Each row is a point on a tangle of strands that fork, close into loops and nearly touch. The rows are in no order.
In the rows, zero is written as 128.
Points whose rows are less than 135 apart are linked; no others are. Some points are linked to none.
<534>: [147 145  83 123 142 129 103 137 121 128 145  95 166 138 141 170  73 148
 108 156 116  93 146  97  87 159 138]
<224>: [171 148  76 135 139 156 128 158 139  93 122 142 129 160 137 152  95  39
 182 125  79 147 146 100 155  74 109]
<273>: [ 64 156  87  88 180 174 153 120  80 122 145 170 136 148 124  75 136 153
 126 111 139 106  87 139 144 137 106]
<739>: [160 104 145 138 133 138 143 105 107 104 142 136 113 114 180  86 117 105
 148 154 199 143 110 143  90  85 123]
<284>: [144 108 132 134 147  98  87 119 184  98 142 140 127 160 140 148 184 176
 173 125 111 103 127 157 141 128 197]
<718>: [129 140 157 120 163 118 145 137 152 185 170  84 193 127 140 155  85 119
 105 120 122  89  95 113  61 127 163]
<951>: [152  81 138  96 140 103 138 104 135 148 107 153 118 148 143 108 168 150
  95 140 135 129 130 138 116  87 152]
<969>: [164 175 138 118 121  97 140 104  96 124 133 131 122 167 121 151  73 124
  92 102 109 137 119 143 112 144 146]
<890>: [149 183  78  98  72 173 145 133 147 131 117 106  95 130 133  72 106  74
 131 101 116 132 127 167 135  70 117]
<680>: [158 107  98 131 135 159 126 117 127 113 141 122 115  94 181 135 112 153
 146 157 183 119 167 113  87 106 127]
<738>: [ 87 150  93  84  95 144 165 101 141 123 169  57 138 117 143 128 121  85
 166 128 130 145 119 160  96 106  99]
<181>: [ 88 151 134  84 112 128 130 153 102 165 138 122 154 101 180 125 118 137
  77  96 184 110 147  93 111 151 123]
<641>: [165 146 108 151 135 154 121 127 138 195 131 110  95 107 133 155 113 138
 111 108 153  88 160 104 110 105 192]
<662>: [149 132 131 126 187 100 152 107 121 151  67 167  98 123  93 150 106 129
 108 159  97  90 144  81 110 166 127]
<236>: [121 136 152 108 153 142 180  86 167 133 121 167 147 108 108 115 144 112
 138 129  88 145 135 151 172 165  87]
<796>: [136 131  56 110 137 126 116 158 132 161 115  91 140 146 149 136 134 120
  75 165  99  95 151  71 116 129 137]
<93>: [ 82  90 129 116 138 141  96 134 130 103  76 191 144 123 107  87 148 184
 158 160 130  90 140 130 157 150  48]
<388>: [150 195 200 150  78 100 109 134 190 113 110 116 113 113  60 137 124 143
 140 123  77 126 111 180 118 148 164]
<640>: [ 61 124 105 108 202 145 152 160 111 158 144 128 187 159 139 186 162 117
 150 110 115 149 135  51  92 110 144]
<563>: [156 124 141 145  87  79  79 162 147 113 118 105  76 126 168 142 174  87
 162 139 151 124 146 108 133  92 176]
<495>: [127 123  82 111 130 200 112 137 123 100 148 165 149 110 177 121  98 203
 101 140 166 132 161 112  87 109 116]
<560>: [179 136 113 185 107 146 108 118 151 116 124 123  66  90  85 138  99 114
 167 144 120 126 153 143 149 129 158]
<916>: [ 95  97 143 169 173 116  95 155  94 129 158 126 174 136 111 124 137 115
 177 161 104 110  92 106 162 156  90]
<689>: [138 127  90  95  90 101 125 105 133 124 111  91  84 125 110  98 145 133
 105 171  98 107 136 151 147 142 102]
<266>: [161 171 196 176 108 122 149 140 125 186 146 112 116 141  92 133 113  72
 117 107  93 149  96 147 153  95 133]
<594>: [ 48 107 147 146 117 144  99 175 124 140 128  99 150  96 122  57 170 143
 117 116 169 115  96 135 143 169 111]
<520>: [150 178 195 107  95  76 113 137 116 108 118 172 121 144 157 126 109 127
 101 103 132 133 114 145 130 134 130]
<653>: [184 106  49 121 147 130 161 152 137  97  64 179  92 132 130 119 116  75
 106 156 113 127 159  51 149  86 115]
<290>: [152 156 214 195 108  99 158 129 140 166 138  84 131 103  84 145 139  92
  81 144 107 170  91 133 160 158 116]
<238>: [ 82 118 124 106 127 156 132 127  68 147 147 137 116 130 117  81 153 149
 124 111 151 144 120 147 149 106 105]
<172>: [110 109 146 120 141  88  60 147 163  94 123 149 143 165 168 126 168 180
 179 137 152  69 104 144 111 130 139]
<49>: [172  85 101 122  88 129  82 128 119 147 159 121 145 114 149 149 106 147
 128 166 110 106 171 109 161 104 125]
<151>: [ 88 133 138 112 129 134 118 130 126 110 118 147 168 115 158 121 104 167
  96 109 170 107 127 124 110 186 110]
<829>: [ 41 112 115 101 117 103 155 131 116 108 177  32 145 116 123 139 135  89
 175 126 123 135  83 149 102 155  90]
<566>: [173  89  80 122 172 117 162 127 153  93  97 163 110 152 154 108 160  73
 124 169 107 150 125  96 146  99 138]
<470>: [145 159  89 110  84 203 119 166 150 111 101 162 131 125 149 111 119 110
 115  86 135 174 180 122 131  76 157]
<869>: [126 119 136 161 119 138  96 100 141 103 119 148 101  77 142 126 123 171
 179 159 169  82 152 146 144 171 104]
<187>: [172 161 143 137 134 118 130 117 172 155 153 105 145 128 158 156 106 120
 135 121 130  89 114 130  93 121 206]
<614>: [ 90 160 145 126 203 135 142 126  82 168 139 147 158 149  89 150  93 123
 128 110  90 103  94 119 114 155 132]
<431>: [ 83  88  73 115 175 134 149 167 105 160 158  77 182 170 150 163 159  91
  98 121 117 153 121  61 107  93 148]
<832>: [107 167 176 152 164 103 104 145 101 154 165 110 156 145  98 130 102 113
 158 141  97  86  71 137 126 163 119]
<596>: [128 116 126  93 169 152 177  96 148 146 124 148 116 124 123 141 138  90
 161 140  93 142 144 136 136  96 103]
<636>: [ 68  83 149 110 144 132 127 102 101 125 169 137 146 125 139 116 178 184
 158  78 174 144 122 171 146 129 124]
<577>: [ 91 143 105  97 177 162 152 116 101 136 148 157 184 130 123 118  98 156
 105 104 123 113 111 122 138 173 115]
<396>: [117  93 116  64 129  92 119 119 149 145 128 105 129 156 159 136 196 158
 143 144 120 106 140 127 107  87 138]
<117>: [121 157 139 109 189 121 163 102 108 179 101 155 131 145  70 181  92 111
 125 125  55 111 136 106 118 147 117]
<321>: [ 86 152 101  58 117 135 188  92 155 112 125  86 124 128 154  97 147 102
 123 110 148 148 119 169  86 133 108]
<389>: [158 187 153 155  66  99  74 152 169 125 130 116  85 127  84 165 140 146
 133  96  80 128 138 155 163 133 195]
<435>: [ 86  63 115 154 173 120 109 176 115 120 152 129 211 139 123  99 133 146
 119 138 123 107  77 106 166 177  95]
<673>: [174 121 120 149 151 116 133 106 118 139  96 143  57 102  84 146  95 122
 147 164 109  97 156 107 131 126 126]
<399>: [167 112 150 181 121 119 128 106 136  85 123 141  79 107 164 102 154 101
 146 144 185 164 125 145 132 136 153]
<29>: [174 134 111 166 150 184 130 109 169  97 129 130 151 123 119  98  87 132
 138 144 131 139 114 168  89 132 175]
<393>: [126 147 130 125 148 133 164 107 133 201  96  97  94  97 138 159 117  95
 101 126 155 108 162  90  81 139 141]
<905>: [ 44  53 137 141 139 134 113 153  85  67 109 193 191 127 134 110 114 188
 115 104 187 144 104 108 121 171  75]
<471>: [183  80 134 137 133 137 168  95 121 140 111 142  83 137 134  80 131  98
 114 149 150 154 115 147 115  54 130]
<307>: [188 114 152 185  94  86 111 145 119 120 127 111  87 134 145 135 150  69
 134 144 141 168 134 110 155 100 149]
<616>: [140 167 164 180  80 109  76 151 150 115 145 118 133 133  93 194 155 149
 139 106  86 159 149 139 186 172 165]
<221>: [132 153 181 165  96  77 150 117 144 138 138  70 109 113 108 107 138 103
 101 151 132 123  74 151 123 175 116]
<301>: [158 130 158 224 114 119 105 123 108  64 128 137  80 118 124 138 159 151
 125 149 165 169 115 149 165 187 140]
<445>: [ 43  44 112 130 187 128 132 195 113  91 132 146 211 119 121 109 118 171
 146  96 160 123  79  91 139 174  88]
<887>: [137 147 168 114  69  92 162  87 128 127 129  87 110 122 122  78 125 140
  57 118 148 140  80 186 103 143 130]
<247>: [ 96 121 105 117 156 102 135 166  97 189 124  95 142 166 145 125 152  94
  61 127 124 112 112  61 120 123 152]
<939>: [103 117 173 149 115 114  84 119 145 130 100 176 126 103  98 123 145 192
 177 142 136  72 144 156 179 171  59]
<743>: [ 63  90 142 107  97 156 124 123  73  91 111 156 137 112  98  78 129 177
 110 117 151 175 133 170 127 136  80]
<53>: [136 112  84 107 173 133 194 101 125 126 119 156  97 171 142 145 148  49
 136 135  96 159 131 116 151  77 107]
<255>: [152 197 157 144 120 134 142 114 187 101 119 134  98 125  44 137 132 137
 153 120  43 152 108 192 156 153 140]
<912>: [ 64  70 153 136 169 144 136 125  81  65 110 164 159 121  97  91 120 165
 147 128 163 165  96 144 100 166  81]
<873>: [154 144 111  88 133 123 131 115  94 139 113 140 154 155 120 162  54 157
  81 122 109 120 147 105  80 122 136]
<61>: [155 166 173 136  94 123 129 119 133 184 163 120 123 162 112 135 143 125
 121  70 101 150 109 180 143  71 191]
<512>: [153 151 142 203 134 123 101 140 130  77 140 129  94 153  91 168 188 156
 138 127 107 190 114 144 196 166 162]
<530>: [121 108  86 102  98 161 129 110 114 145 164  69 109  86 158 147 122 155
 156 159 168 124 174 116  81  75  91]
<845>: [167 169 116 109  68 145 120 153 165  99  89 149  76 111 126  99 111 102
 116  87 134 146 159 149 132  90 160]
<252>: [136 125 124 166 148 114  94 127 135  83 151 130 135 171 141 137 183 132
 167 128 118 154 116 143 163 147 171]
<795>: [115  96 113  79 102  98 133 119 117 171 160  48 114 128 158 148 160 134
 152 154 143 115 137 115  72  41 114]
<805>: [124 144 124  94 147 163 162 126 122 185 122 124 150  84 152 150 100 125
  95 122 159 128 168  81  97 128 106]
<628>: [173 131  62 119 149 146 160 156 115 101  75 172 109 164 118 156  80  45
 149 133  86 139 143  50 134  64  81]
<90>: [114 179 134  84  80 118 174 101 115 121 133 110  98 139 133  80 143 102
  79  98 128 165 107 183 140 132 100]
<896>: [108 169 131 118 141 155 147 110 185 124 110 125 153 122  87 110 130 125
 133 119  79 132 121 170 144 185 129]
<383>: [129 120 193 110 119 101 120 118 134  96 112 192 175 140 164 138 108 159
 101  98 152 141 122 139 112 157 132]
<637>: [173 172  83 133 102 184 148 146 140 139 114 117 128 154 105 123  63  58
 141  90  69 130 131 139 147  69 105]
<518>: [133  88 110 161  79 109  65 146 102 133 122 109 124 127 147 151 139 134
 107 160 141 130 175  85 144 144 139]
<6>: [169 136  99 149 105 141 101 121 181 100 135 163  77  57 126 136 110 140
 155 145 127  88 166 130 189 166 143]
<346>: [147  88 175 131  98 138 139  94 122 159 152 127 145  81 132 117 113 141
 105 128 163 145 149 144 132 123 124]
<623>: [113 101 146 132  97  81  89 165 109 145 104  88 114 127 161 138 177 101
 135 158 152 123 157  76 104 116 133]
<875>: [ 93 101 181 132 117 142 150  82 140 155 176 123 151  74 130 119 140 171
 159  94 183 125 133 174 138 144 123]
<116>: [124 150  96  98  96 175 107 158 107  95 107 188 144 132 156  97 106 136
  99 125 143 150 156 108 129 107 116]
<122>: [ 81  68 134 108 115  93  62 146 131 126 150 102 167 159 150 150 187 202
 154 122 139  98 132 133 115 112 135]
<771>: [191 132 115 159 141 103 133  97  91 136 102 129  67 155  70 157  69 138
 110 123 100 118 130 133 121 118 150]

A fork is a point with three links, a tip a point with one. Leave the first point through the second and follow the links. Name the first fork or tip that comes.
<566>, <653> => <680>
<890>, <637> => <512>
<829>, <738> => <61>
<61>, <266> => <829>

How many points has the smallest loop of links through each point below? Write 0 if it is on no loop.
<399> => 11
<912> => 11
<616> => 23
<739> => 7
<662> => 10
